Each row is a point on a landscape with many valleys, with its height.
A ball rolls from a point to the lowest of its 2 nearest points, and stops where none of them is lower. Distance is the straight distance between rows; heights are no part of it.
piru: [ 46  23  -2  -5  -6 -22   0  14  22   2 -30 -22  41 -17 -11 -35   8  41
  20 -11 -57  -5 -36 -18   1  -7  26  -8   0  -7  16  -2  -4 -11 -16  12
 -16 -23   4]  height 596
zap: [ -8   6  34 -19 -16   6 -21  -2   1 -16 -35 -20 -29  -9  49  27 -16  29
  23 -27   4   9  28  -4  -3  -3 -15 -26 -24   4 -48  18 -18 -18  25 -10
  22  19  -4]  height 276
tusud: [ 26 -37 -34  32  58  -9  31  33   2 -21 -13  21   2  -2 -19   8  35   7
   1  12 -14  10   9   5 -15   5   9  30 -35  25  57 -10 -49   1  12  15
   5 -38  36]  height 410
Tud: [ -7   0 -23  26  -7  -8  -4   1  -8  15  25  26 -15  43 -17 -29  -5 -34
 -22  41  14  10 -13 -16   4   7  16   7  17  12  28   0  19  -6   8   9
   5  -3 -36]  height 703
rakoz: [-23 -16 -28  27  21   6  28   2  -5  -9  12   0  24 -11 -22  -3  45  13
   9 -11 -31  -9  27  17 -16   8  -2  20 -20  -4  24 -17 -17  34  19  -3
 -25 -19  57]  height 280
dosof: [  4  15   7 -10  37   5  -7  -5 -20   5 -44 -22 -14 -15  35  15   9  15
  35 -31 -21  21  33   8   1 -35 -21  10 -30  12  -4   9 -49 -25  16 -23
 -12   7  24]  height 235
lamid: [  5   7 -10  -2 -14 -15   2   6  37 -12  32  19   6  15 -12 -22 -15 -22
  -3  10 -15 -18 -14 -39  -3 -13  30   0  17  12  17  20  14 -10 -24  -2
   1  -6 -14]  height 486
Tesuf: [ -4  25  -9  15  12  36 -17 -27 -26  37   6  19 -15   7  33   1  19 -14
 -20  -2  37  23 -21  -6   0  -5 -35  30 -18  36  -7 -15 -18  -4  11  34
 -16   6 -12]  height 541
masu: [-36   5   1   5  16   0 -16 -17   9 -23 -17  -4 -37   9  41   1   5  26
  23 -22   8  20  44   2  -7  -7 -17  -9 -21  28 -32  -7  -3  -6  22   5
  11  13  24]  height 571
kepa: [ 40 -46 -34   1  66  -4  21  31  -8 -13 -32  32  -2 -11 -18   4  24   8
 -12  29  -6   8 -28   8 -22   4   0  34 -34  22  48 -14 -40   2  -8  32
  10 -51  15]  height 447
vaka: [ 59  10  -2   8  16  -5   7  18  15 -24 -36 -10  37 -18  -1 -18  12  38
  29 -20 -57   7 -22  -6  -3 -10  28   2 -11  16  20   3 -32 -27 -12   0
  -4 -23  17]  height 577
Gagon: [  0   6  44 -27 -41   4  -8   5   0 -20 -16 -18 -28  -8  47  29 -25  36
  13  -7  13 -16  20 -22  -3  11  -8 -36  -6  -8 -55  31   0 -15   0 -12
  26  22 -17]  height 252
Kam: [-15   6  23 -61 -17   3  11   0  26 -10  36  -2   7   0  11  30 -40 -27
  -4   5  -9 -44   2 -13   6 -13  11 -12  24  -8  -7  33   8   6 -22 -39
 -12  11 -11]  height 449
vemuf: [-17  -6 -27  21   4  12  15  -4  10  12  45  15  12   3 -22  -1  17 -21
 -13  -3 -13  -1   9  -2  -7   7  -6  15  17 -14   8   1  -5   8   8   6
 -13   5  14]  height 776
vivi: [-37 -12 -16 -13  26   6  20 -16 -30   2  -5 -26  16 -27 -25  -2  24   8
  18 -14 -11 -20  34  50  -9  15 -16   8  -7 -26  13 -25   9  42  15 -11
 -30 -13  70]  height 278
Tise: [  3  -9 -47  48  -2 -23  -1  38   3   2  27  33 -11  23 -51 -23   9 -27
 -28  59 -21 -10 -32 -21 -25   6  26   4  13 -12  44  -8  14  12  14  16
 -10  11 -28]  height 678
rab: [-13  -6  16 -15  11  -4   3  -7   5 -25 -22 -33  11 -22  -5  10   2  21
  39 -34 -20   5  45  17   1  -7  11 -17  -5 -18 -15   4 -10  13   1 -26
   8  -4  25]  height 369
segud: [-34 -12 -29  40   6   7  11  -8 -10  37  44  19  18  11  18  18  35 -29
 -29   9  10 -21  17   8 -16  11 -38  43  15 -23   0  -8 -17   4  19  -1
 -35  28   7]  height 810
Ragak: [ 53 -24 -14  -3  29   3  24  18   2 -12 -35  33  10  -5 -24 -14   8 -13
 -16  28  35   6 -75   3  -2  -9 -11  27 -21  20  11 -21 -21  -8 -32  44
   8 -48  -8]  height 527
lezuv: [-25 -28  33 -14   2  -3  -2   1  10 -38   0  -9 -19  -9  25  31 -22   9
  21 -28  21  -8  52  11  -1  -8  19 -27  -6 -17 -43  11  -1   2   0 -32
  17  19  18]  height 275
rabu: [ 14   1 -16  43 -14 -19  -9  10 -29  37  25  15   8  37 -10  -8   4 -32
 -43  44  34  34 -45  21  10  14  -5  22 -17  -5  52 -11   4 -22  13  -5
   0 -12 -66]  height 162
Gurid: [ -8   0  14 -30 -20 -15   3   2  41 -27  27  -2   5   7  -5   2 -39 -14
   5   6 -18 -39   0 -24   3 -15  30 -12  23  -1   4  24  18  -5 -30 -24
  -5  -3  -8]  height 467
Debak: [ -4   6  15 -24   9  16 -10  -2 -13 -21 -43 -35   9 -18  12   5   9  47
  46 -36 -60   5  24  23 -14  -8  -1 -15 -13 -13 -19  -4 -11  23  10 -22
   5  -1  32]  height 406
datep: [-23  -1  -7  45  -2 -45  -4  -4 -13  17  30   8  -6  43 -18 -28 -24 -47
 -39  35  27 -17  -3   6  25  18  19  -6  19 -17  38  11  18  -8   6 -13
  -1  11 -53]  height 220
kufu: [-50   9  19  -6 -16   9   3 -20  -9  13   8  -7 -29 -16  22  26 -18 -16
   0 -14  44 -24  43   9  31   3  -8  -7  -2 -10 -37  -2  13  13  24  -4
 -15  40  13]  height 186
Roso: [  2 -15 -29  17  33  35   6  -4 -19  33 -10  19 -21  17  -1  -8  17 -13
 -26  26  34  38 -25   4   2   9 -22  20 -21  39  23 -22  -3   8   7  47
   5 -38 -15]  height 721
pap: [  7  12   2   4 -14 -29   0  15  23  12  -9 -17  19  -3 -35 -24  -5  -4
   9  -3  -9   1  -8 -17  11  -5  16  -9  20 -19  18   6  14 -12 -17   9
  -2 -25 -12]  height 81
Levum: [ 19  29  42 -33 -43 -12  -8 -17   6 -16  -9 -20  -6  11  51  28 -17  -2
  -3   4  42 -10 -16 -45  46  12   5  -4   1  24  -4  19   4 -41 -17  -7
   9   3 -43]  height 197
lis: [-24 -13 -13  24  -4 -31   1  -2   1  17  30   2   1  24 -25 -17 -23 -43
 -20   7  21 -22   8  -5  26  24  27 -21  24 -11  22  11  24  -1  -5   1
   6  -7 -24]  height 198
Damuv: [-48  -5  -3 -21  32   3  11 -12 -31  18 -14 -26  -6 -31  -5  -3   7   9
  16 -24  14  -9  53  40   1  -5 -28   2 -11 -23   3 -15   1  24  21  -8
 -25  -4  54]  height 332
Fezu: [ 19  35   7 -39 -33   7 -13  -4  -9  27  -3 -16  16 -16 -15  -2  -5  -6
  13   0 -36  12 -32   2  14 -13 -17  -8  34 -31 -15  -2  13  -3 -10 -28
  -2  14 -11]  height 172
Zusig: [ -9  -7 -15  12  -5 -19  10   6  24 -26  37  15  17   7 -51 -18  -1 -20
 -18   9 -28 -42  -5 -10  -7  13  32 -10  19 -20  28  13  14  21 -10   0
  -3   5  16]  height 372
selon: [-21  -6  36 -44 -13  12  15  -5  28 -31  29  -2 -14  -7  29  35 -34 -14
   5 -10   0 -37  28  -7   4 -22   9  -8   9   5 -25  29  -4  -1  -8 -44
   0  23  -1]  height 425
Pek: [  1  -8 -34  34   8  11   1   1 -14  26  15  27 -20  28 -13 -24  11 -15
 -24  30  14  33 -14  -8   1   2  -7   9   2  21  28 -18  13   3  15  32
   7 -14 -19]  height 712
Farar: [  2   6 -11  45 -15 -40  -6   7 -14  16  34  13  -4  50  -9 -26  -8 -46
 -54  49  41  -7 -38   3  15  16  16  14  -2  -2  50   1   3 -25   2 -16
   5  -4 -75]  height 190
ragum: [ -2   3  30 -37   1  33 -13   5  -9 -30 -33 -39  -4 -26   4  22  -2  39
  42 -27 -26  -8  22  32 -27   8   3  -9   6 -31 -47   0   8  34  -1 -29
  25  15  29]  height 397
pamib: [-26 -10 -15  10  12   5  22  -9  -7 -10  11 -15  30 -12 -50 -14  27   8
  10  -2 -31 -13  16  34 -13  28  12   2  -7 -18  27 -23   9  53  14   1
 -10 -13  61]  height 178
ledig: [ 18   8  -3  14  -7  11  11   5  29 -32  10  11  27  -9 -23 -13  14  24
  22 -21 -59  -6 -10  -6 -10  -6  37  -1  -7  14  12  -2 -13  18  -9 -12
  -2   2  38]  height 512
vib: [ 37   3   6  -3 -15   3  -8   0  22 -28 -27 -27  12  -2  21 -13 -10  65
  32 -17 -69  -2 -13 -11 -27  -8  25 -25  17   9 -28   2  18  -6 -15  -9
  10   4  -3]  height 268
ses: [-16 -24 -21  23  17  -4  11   8  26 -23   4  12 -14  20  -6 -21  -2   2
   5   6  -1   6  24 -21   0   4  28  -7   8  35  10 -16  19  11  10  17
  30 -11  19]  height 618
popu: [-38 -29  -9  -2  12   9   9 -34 -11 -13  38  -1   4   5 -31  -8  -6 -31
  -1   6  11 -32  25  30  -1  18  14   5  28 -36   4 -23  37  33   3  -7
  -7  24  22]  height 254
fode: [-15   9 -20  19 -15 -16   1   0 -31  34  34   6  19  17 -44 -10   2 -30
 -31  22   1  18 -10  39   8  -4 -17   7  15 -43  27 -10   6  12  18 -22
 -11   6 -26]  height 173
rog: [ -5 -14 -36  34  23  14  13  -3   4   6  22  28  -2   7   5  -4  34 -11
 -12   4  -5  16  12 -10 -11   6 -15  29  -5  20  12 -14  -8   4  13  20
  -3  -5  18]  height 759
nuf: [ -8 -10  39 -24  -4   5 -10  15 -16  -8 -47 -40 -28 -22  36  37  -9  37
  31 -27  -1  -2  46  19  -6  -5 -27 -28 -28 -32 -58  13 -26   1  33 -23
   8  29   6]  height 295
fif: [ 47  30  -7  -1 -11   6  -6   2  -5  40  20  19  21 -12   0 -11   9 -18
  -4   8  -2  25 -61 -18   5  -9 -19  13   8  -1   0   5 -11 -28 -12 -17
 -21   6 -24]  height 595
Mezug: [  8  14  16 -10   2   5  -5 -18  -4  10 -31  -6  -6 -10  32   6   2   4
  -9 -14  38  33 -16  -5  35   5 -27   8 -20  35  11   0 -20 -30  -5  23
   7 -22 -17]  height 169
vas: [-30  10 -17  26  11   4   7  -5 -10  50  27  -2  15 -19  25  19  28 -22
 -23 -13  13 -21  21  21 -12 -15 -47  33   7 -27  -4 -11 -30   6  10  -9
 -42  23  23]  height 821
dek: [ -2  13  -5   9 -17  23   9  -1  22 -28  36  10  26  -2 -31  -7  21  11
   0  -7 -62 -23 -18   0 -16   8  31  16  -2 -10  10  -3  -6  43 -12 -13
  -7  23  46]  height 471
Zot: [ -5  18  37 -19 -41 -12  -1 -14  -1   0   2 -15 -13  -1  29  28 -30  -7
   2 -10  35  -9  12 -32  39  19   9 -25   8   3 -20  15   6 -18  -8 -13
   5  10 -20]  height 213
mada: [ 20  22  23 -18  14   7 -16 -23 -16 -12 -48 -15 -14 -18  45  23   5   9
   1 -20  24  23 -14   6  20 -10 -35  19 -45  42 -15   7 -40 -37   2  16
   4  -1 -14]  height 187
doba: [ 37  16 -23   3  13  26  -4  -2   1   7   5  35  -3   8  -2 -31   3   4
  12  16 -20  28 -35 -22 -17 -17   5  10  13  31  -8  -7   9  -9  -4  18
   2   1  -2]  height 518
Kelit: [ 55 -39 -27   6  48   0  19  39   2   0 -48  36  -2 -19 -36   1   5 -13
 -20  53  30  -1 -79   4 -24   4  -9  18 -19  13  37 -23 -22  14 -21  48
   7 -50  -5]  height 504
bibes: [ -4  13 -14  22  17  11  -5   0 -17  67  22  11  11 -10  33  31  41 -13
 -31 -10  17   0  -6   8 -18 -12 -50  43  -6   8   1  -7 -35 -12   7   6
 -33   6   3]  height 830
Rades: [ 43   8 -19  23   8 -10  10  17  23 -19   2  11  34 -18 -19 -15  26  16
  10 -16 -44   4 -32 -13 -11  -2  26   6  -9  10  19   7 -30 -15  -9   7
  -1 -13  20]  height 550
Bul: [-12 -36  41 -19 -21 -12 -12   6   8 -37  -4 -23  -4 -11  13  17 -26  26
  23 -19  15  -9  42  14 -20   5  23 -43   4 -28 -49  16  20   5  -9 -15
  32  -2   2]  height 272
Kesuk: [-37  -8  10 -15  10  -4  10 -14 -23  34  -5 -18   1 -31   5  14  -9  -3
  -5 -26  41  -4  50  34  26   6 -20 -19  -2 -27   1  -1  -3  14  15  -8
 -16   9  26]  height 327
nipe: [ 30 -18   8  -2  13 -10 -32   9  -2 -40 -59 -29 -16  15  34  -6  -8  79
  23 -10 -32  27  25  -3 -34   4  -3 -42 -15  17 -25  11   2 -23  10  11
  36 -21  -8]  height 328
Nopa: [ 60 -30 -38  15  48   0  13  45   4   5 -28  36   7 -17 -27   5  28  10
 -11  41  -2   3 -68 -13 -26  12   3  26 -22  10  50  -3 -30   2 -10  37
  -2 -52  12]  height 475
Gel: [-43  -7  -1 -18   6  24  -1 -31 -21  10  14  -4  -9  -9 -20  11 -12 -33
  -4   1  23 -19  38  47   6   8 -18   1  16 -41 -12 -19  32  30   9 -12
 -18  34  23]  height 193
Rurev: [ 15  10 -13  -1 -14   5   1   7  26  -9  16  21  -3  12 -17 -29 -11  11
  14  11 -38   7 -19 -29 -10 -15  26   0  17  21   0  -4  15   1 -14  12
   2  -5  -3]  height 503
Sar: [  7  -5 -10   9   3 -25   5  16  23 -17 -17 -14  23  -3 -20 -22   0  22
  21 -16 -20   6   9 -15   3  -5  26  -8   1   9  19   0  -2  -6  -7  17
  16 -26  10]  height 13
Kame: [ 15  16  26 -18 -41 -23  -7   2  24  -3 -12 -20   9   8   9 -16 -21   8
  13   7 -11  -6 -21 -32  -1  -8   9 -12  30 -14 -16  18  29 -26 -32  -3
  -5  -6 -29]  height 164
zez: [ -1   2  -7   4   4  -2  -3 -10  -7  25 -20  -3 -10  10  12 -11   2  -2
 -13  -2  29  32  -9  -7  24   8  -7  -5  -6  27  16  -4   1 -15  -2  35
  11 -39 -17]  height 149
figuv: [  3  -7  46 -37 -40  -9  -3   9  16 -19  -8 -20  -4  -6  27  26 -36  14
  16  -3  11 -30  15 -23  -2  -3  15 -35  14 -21 -40  26  14 -13 -22 -27
  22   7 -21]  height 225
lolo: [-13 -21  53 -55 -14  23  -7   3  20 -45  12 -17 -15 -22  17  39 -46   4
  22 -12  -4 -48  31  16 -16  -7  18 -17   8 -14 -43  25   7  26 -10 -46
  12  29   8]  height 461
Dukat: [ 37  -9  -6  -7  30  27   1  -7  -3 -13 -33  25 -14   4  13 -20   3   8
   1   6  16  30 -30   3   8  -8 -15  13 -15  54 -10 -17  -9 -12 -11  40
  19 -20  -4]  height 380
lizem: [-17   5  23 -18  15 -10 -13   9  -9   5 -45 -33 -24 -16  38  31  -2  12
  27 -34   3  14  45  24   3 -26 -25 -10 -40 -10 -23  15 -42 -14  30 -26
 -13  19  20]  height 263
Gim: [-12  -4 -19  44  -3 -29  -2  14 -35  43  35  14  19  25 -27  -9   1 -12
 -45  34  16  33 -23  47   7  -6 -11   5 -12 -33  45 -12  -4  -6  22 -24
  -4   1 -57]  height 111
dize: [-23 -19 -17  11   2 -11  11  -7   1  -8  52  17  16  14 -47 -12  -3 -38
 -17  17  -3 -38  14   9   2  15  12  -3  34 -34  22   3  24  24  -5  -7
  -5  20   4]  height 319
masi: [ -6  12  14 -27 -26 -16 -20   5 -11   2  10 -19  23  -2 -63   3 -27 -33
   7   8   2 -13  -3  31   2   3  17  -1  34 -52  15  -2  39  14 -22 -12
  10  18 -16]  height 257
nukig: [ 29  24 -21   6  12  36 -13  -8 -26  38   6  34 -13  12   9 -17  11  -3
  -7  15  13  40 -40  -6  -8  -5 -18  22  -6  25 -14 -14   0 -14  13  21
  -8  -2 -12]  height 532
Dovi: [-23  -5 -15   0  -3   8  -5 -10  13 -10   1   8 -24  14   7 -24   4  20
  21  -1 -18  20  16 -19  -3  -7   8 -12  10  35 -13 -13  28  12  15   9
  15   2  12]  height 598
nika: [ 50 -25   1   0  14  18  21  -7  -3 -29 -16  43  10   5  -4 -10  10 -25
 -24  13  36   2 -69  11   6  -4 -16  30 -28  39 -16 -22 -20 -10 -42  33
   3 -19 -11]  height 548
Fugo: [ 53 -12   6  -2   6  17   4  -4 -12   1   4  38  22   8  -8   8  21 -31
 -32  22  53   4 -85   2   0   9 -22  35 -19  28   2  -6 -19 -10 -29  29
 -12 -24 -23]  height 564
kod: [-14 -14  41 -37 -13  26 -11   0  22 -59   2 -15 -14  -7  21  23 -26  36
  24 -16 -34 -28  32  11 -41 -16  12 -11  14  -6 -38  17   5  30 -12 -57
  18  22  17]  height 498
nimet: [-22 -14 -30  25   8   0   6 -10 -15  23  53  16  24   8 -25   4  31 -29
 -23  14  -9 -15  15  23 -13  22 -23  18  21 -49  10  -5  -1  22  15  -5
 -29  22   4]  height 794
Lin: [ 42 -10   7  -6  23   1 -28  -7   2 -41 -66 -10 -31  20  38  -4  -2  55
  18 -10 -13  35   8  10 -20  -3 -20 -23 -31  44 -20   2   1 -30   6  30
  31 -16 -14]  height 344
lup: [ -5 -22  44 -51 -25   4 -13   2 -12 -18   1 -21 -11 -19  -2  28 -31   9
  17  -2  26 -29  31  19 -14  10  17 -31   8 -38 -47  12  35  20 -18 -11
  33  21   0]  height 311
Gugik: [ -2  13  -2   8 -12 -12   0  -5  13   1   3   6  -3  12   6 -13  -9 -12
   1  -2  21  14  -2 -26  27   8   8  -6  13  18   7   3  13 -15 -13  15
  20 -17 -20]  height 122
zaved: [-28  -8  15 -16  -8   7   7 -10  10 -15   8 -11  -1 -17  -1   8  -9   1
  20 -30   4  -6  43  10   5  -5   7 -12   9 -17 -23   2   8  16   0 -21
   8  17  22]  height 326
Tof: [-14  -8 -20  12   4 -24   9  15   1   3 -14 -15  26 -15 -51 -24   9  25
  13  -1 -34   5   8   2  -1  10  29  -6  -1  -3  29  -8   2  30   9  18
   0 -33  35]  height 113
miv: [-15  11  -7  -8   1  12 -17 -13   6 -11 -13  -1 -30   9  29 -14  12  49
  29  -9 -24  28  17  -6 -11   1 -16 -27  -2  22 -41 -13  19  13  26   9
  14  11  21]  height 584
pano: [ 39  -1 -36  27  14  -3   6  23  14  17  29  35  16   0 -23   1  38 -15
 -17  14  -2  12 -50 -25 -17   8  -2  17   1  -1  23   9 -13  -5  -1  22
  -6 -15  -5]  height 637
lum: [-25  -4   6   3 -14 -15   3  -8   4   8  21   1  -7  17   7  -3 -25 -25
  -5  -6  26 -13  29 -12  32  10  22 -21  17   4   1  18  25  -4  -9  -5
   8   0 -13]  height 157
Lir: [-19 -11 -18  14   7 -23   1  17  -6  26   0 -14  17   1 -51 -22   1  -7
 -10   7  -6   6  10  11   2   8  14 -19  12 -23  37  -4  18  27   9  10
  -5 -29  10]  height 204
Getus: [-49   1  -4  17 -10   3   4 -31 -26  38  20  -3 -12  12  12   0  -5 -24
 -25  -2  32   8  30  16  25  13 -14  -6  11 -15   5 -10   9   9  25  -2
 -18  10 -11]  height 98
Zom: [ 32  16  16   3 -29 -19  -9  22  34 -23 -34 -38  41  -9 -30 -25 -13  44
  20 -15 -74 -21 -25 -16 -17   4  31  -7   9 -11  -4  -2  19   5 -30   5
 -13 -18   3]  height 612
Sas: [ -7   5 -20  28 -12 -35  -6  34  10  13  -9  -9  22   0 -61 -34  -2 -18
  -6  21 -16   6 -23  -2  -2  -1  21  -8  17 -24  31  -4  23  11  -5  12
 -11 -20 -13]  height 148
Kapa: [ 49  22  -4 -18  -2  23  -7 -14   3   2 -27 -14  14  -9  19 -21  -4  40
  32 -10 -64   4 -31 -20 -10 -10   0 -15  16  -3 -32   3  20 -14  -9  -6
   7   8 -12]  height 236
fotom: [-37   6  11 -13 -14   6   6 -20 -17  22  24   0  -5  -7  -3  11 -16 -37
 -13  -5  30 -24  26  15  26   5 -10  -8  22 -28  -9   2  15  12   4 -23
 -12  35  -2]  height 146
pevi: [ 19  10 -17  13  -6  -2   2   4  -1  29  43  29  16  -2 -19   4  21 -29
 -23   9  -7  12 -37 -19 -10  -2 -13  17  11  -7  18  14 -14 -15  -9  -6
 -18   9 -10]  height 615
Nufo: [-30  25   4   6 -14  15 -13 -30 -17  24   6   7 -29  22  23   7  -7 -12
 -10  -5  43  16  15 -10  24  10 -10  -3   0  21  -4   0   9  -2  20  10
  -4   6 -19]  height 132
gofi: [-22  15  15  11  -9  -1  13  -5  -9  43  21  -5   9 -21  23  32  -5 -28
 -24 -22  51 -14  26   9  41  -3 -26   9  -2  -7  -2  -3 -22 -10  12  -6
 -26  30   4]  height 260
kezo: [ -4  18  25 -29 -43 -35 -10   1  -2  -2   8 -13   3  11 -35  -4 -34 -35
  -9  21   2 -18  -8  12   8 -11  16 -11  31 -37   5   8  41  -6 -26 -31
  -4  14 -39]  height 283
Zelon: [ -9  17  23  -7 -23  -5   7 -11  -3  24   6  -8   1  -5  22  32 -10 -25
 -15 -19  55  -4  13 -14  48  15  -3  -6   5   7   0   5 -12 -20   2 -13
  -3  17 -12]  height 234
fiz: [ -2 -32 -38  34  41  -8  33  13 -10  -6   2  15   6  -4 -12  -1  52  19
   1   6 -27   1  29  -1 -22  15   4  28 -33  13  40  -9 -39  18  27   5
 -22 -28  51]  height 355
gativ: [-13   4   1   6  11   9  -9 -18  11 -16 -15  16 -28  17  33   1   1   5
   2 -18  26  25  19 -10  16   0  -9   6 -21  49 -16  -5  -5 -10   8  25
  19   2   4]  height 560
varo: [ 23 -28 -34   3  61  24  12  10 -25  26 -17  33 -16  -1   2   3  29   4
 -23  28  22  26 -26   8 -20   3 -23  40 -28  25  20 -25 -22  13   6  39
  -3 -50   9]  height 731
nopi: [ 15 -11   1  -1  -3  -4 -12   1   9 -27 -42 -22   1   0  17 -11   2  61
  32 -13 -48  18  19  -7 -24  -7  11 -30   1  14 -21   4  13  -7   7   1
  26 -16   4]  height 302
ruvus: [  2   7 -17  27 -13  -2   5  15  17 -16  35  17  27   0 -56  -7  31  -3
 -18   6 -47 -29 -25  -9 -10  12  26   5  -3 -18  33  11  -6  32  -6   5
  -5   7  30]  height 423
lipus: [ 25  31  13 -17 -46 -23 -13   6  15  17   1 -20  23   0 -19 -21 -12  -1
   6  12 -31   1 -38 -17   7 -18   0 -14  31 -36   1   3  24 -20 -31 -15
 -14   5 -27]  height 135
gava: [-32  13  16  10  14  10 -23 -22  -6 -19 -22  -3 -35   8  44  25  12   0
 -11 -26  51   6  26  -1  19  -2 -28  19 -44  51 -18  -8 -22 -13  13  30
   7  14  -1]  height 553
tav: [  5   6  57 -31 -49 -27  -3  12  25 -20  -5 -28  -3  14  42   7 -42  19
   2  16  21 -31   5 -43  -2   3  18 -33  10 -10 -24  32  17 -29 -36 -12
   2 -11 -35]  height 201
zal: [ 19  20  35 -37 -38  -9  -8 -11  29  -9  -1 -15 -10  21  42   2 -30  16
   5  13  14  -8 -15 -47   6   2   9 -14  16  11 -15  25  19 -38 -27  -4
  10   3 -33]  height 184
nev: [-34 -31 -19  27  18  -8  24  -8  14 -24  29  10   6   6  -4 -15   6 -10
  -1 -11  -4 -12  45   0   5   9  18   0  14   5  14 -12   3  16  13   1
   9   6  30]  height 649
sefu: [-16  18  -2  -8 -33 -18 -10   2 -21  28  10 -12  14   2 -44  -9  -8 -19
  -6   9  -7  21 -14  32  15  -4  -1  -7  26 -38  14  -5  26   7   0 -21
  -2   7 -22]  height 221
sunel: [ 18  -7 -43  45   7 -11  11  38   7  13  18  26  10   3 -43 -12  22 -12
 -12  31 -28  -4 -36 -26 -15  13  22   9   5  -7  39  -2   5  13   4  30
  -5  -7  -2]  height 659
rober: [-14   3 -30  29  -7 -21   5   9  -6   4  44  29  -7  38 -45 -29 -10 -38
 -27  49 -17 -15  -2  -3  -8   1  28   4  14 -14  36   7  15   3   7  -5
  -2  11 -39]  height 693
mituz: [ 61  22   0  -1   4   6  -2  -2  -4  19   5  27  19   5   4  -8  11 -16
 -19  12  31  27 -81 -14   1   2 -28  24  -3  19  -4   0  -8 -41 -21  12
 -20 -19 -18]  height 579
Gidi: [-34   0  11   6  13  -7  13  -6 -12  35  -3 -16   1 -32  28  23   1 -17
 -11 -33  39 -12  49  27  22 -19 -29   8  -9 -13 -11  -5 -33  -3  21  -9
 -24  25  33]  height 292
gemu: [ 41  -7  -2  -5  34   7  -9   4   6 -26 -54  -4 -13   7  18 -18   2  35
  20  -8 -11  37  -4   2   4 -14  -4  -3 -17  46  -4  -9  -8 -23  -6  26
  23 -20  -2]  height 360
pogos: [ 10 -23 -49  25  43  23  17  18 -10  17  -3  25  -7  -3  -7  -5  40   7
  -4  20  -7  26  -8  -6 -18   5  -6  23 -14  29  23 -25  -9  14  19  37
  -2 -30  29]  height 745
latef: [-18  43  16 -19 -38  18 -22 -29 -22  18   7   3 -41  16  31  15 -19  -2
  -4  10  23  14 -13 -22  23   6  -8  -8  -2  22 -13  11  13 -10  14  -2
 -10  25 -39]  height 147
pume: [ 25  37  11 -36 -26  29 -13  -8  -9   8 -30 -29  11 -10   7  -3  -5  22
  22 -12 -63  -9 -38  -3  -8  -7 -10 -12  31 -21 -34  -6  23   5 -12 -25
  15  27 -15]  height 208
foluk: [ -7  -7  27  -6  -7   6   3   3  24 -33  10   1  -1 -11  27  23 -12 -13
  19 -35 -15  -7  30  -7  13 -25  12   6  -1   3 -19  20 -22 -17  -5 -45
   0  28   9]  height 384
gop: [  8  24  11  -1  30  17 -15 -14  -7   7 -33   0 -16 -15  50   6  12  10
  12 -28   1  23  12   5   1 -32 -34  12 -31  33 -22  -2 -40 -27  13  -2
  -2  11  12]  height 209
pinap: [-26  35   5  12   5  28 -18 -25 -21  20  -7  -9 -20  -4  47  20   7  -6
 -23 -22  49  12  -2  -2  16  -9 -37  29 -33  39  -6 -13 -28 -12  20  32
 -13  12  -5]  height 547
bup: [ -6 -22  47 -48 -13  26 -12  12 -12 -36 -18 -38 -24 -31  11  38 -17  24
  28 -13  15 -23  29  34 -33   9  -7 -17  -3 -42 -60   7  15  30  -1 -22
  34  32  18]  height 352
silov: [-47 -18  31 -23  -3   1   6 -14   3 -17  19  -1 -35  -4  30  29 -24  -2
   6 -16  36 -34  56   5   4  -2  13 -22  -6  -1 -42   6  17   8  10 -23
   6  37   3]  height 226

For each start below, name the point where the ball stops.
gemu => lipus
segud => pamib
pevi => pamib
nuf => Gugik

Call two points neighbours if one is among the 2 nearest of the other. Go from one point of each pair to the other, from neighbour to neighbour, staying as low as possible. Name the highest point that can't be avoided.
fotom, lipus => Zot
fotom, Bul => lezuv
Gim, Bul => nuf
Bul, pamib => Damuv
Gim, Gugik => datep
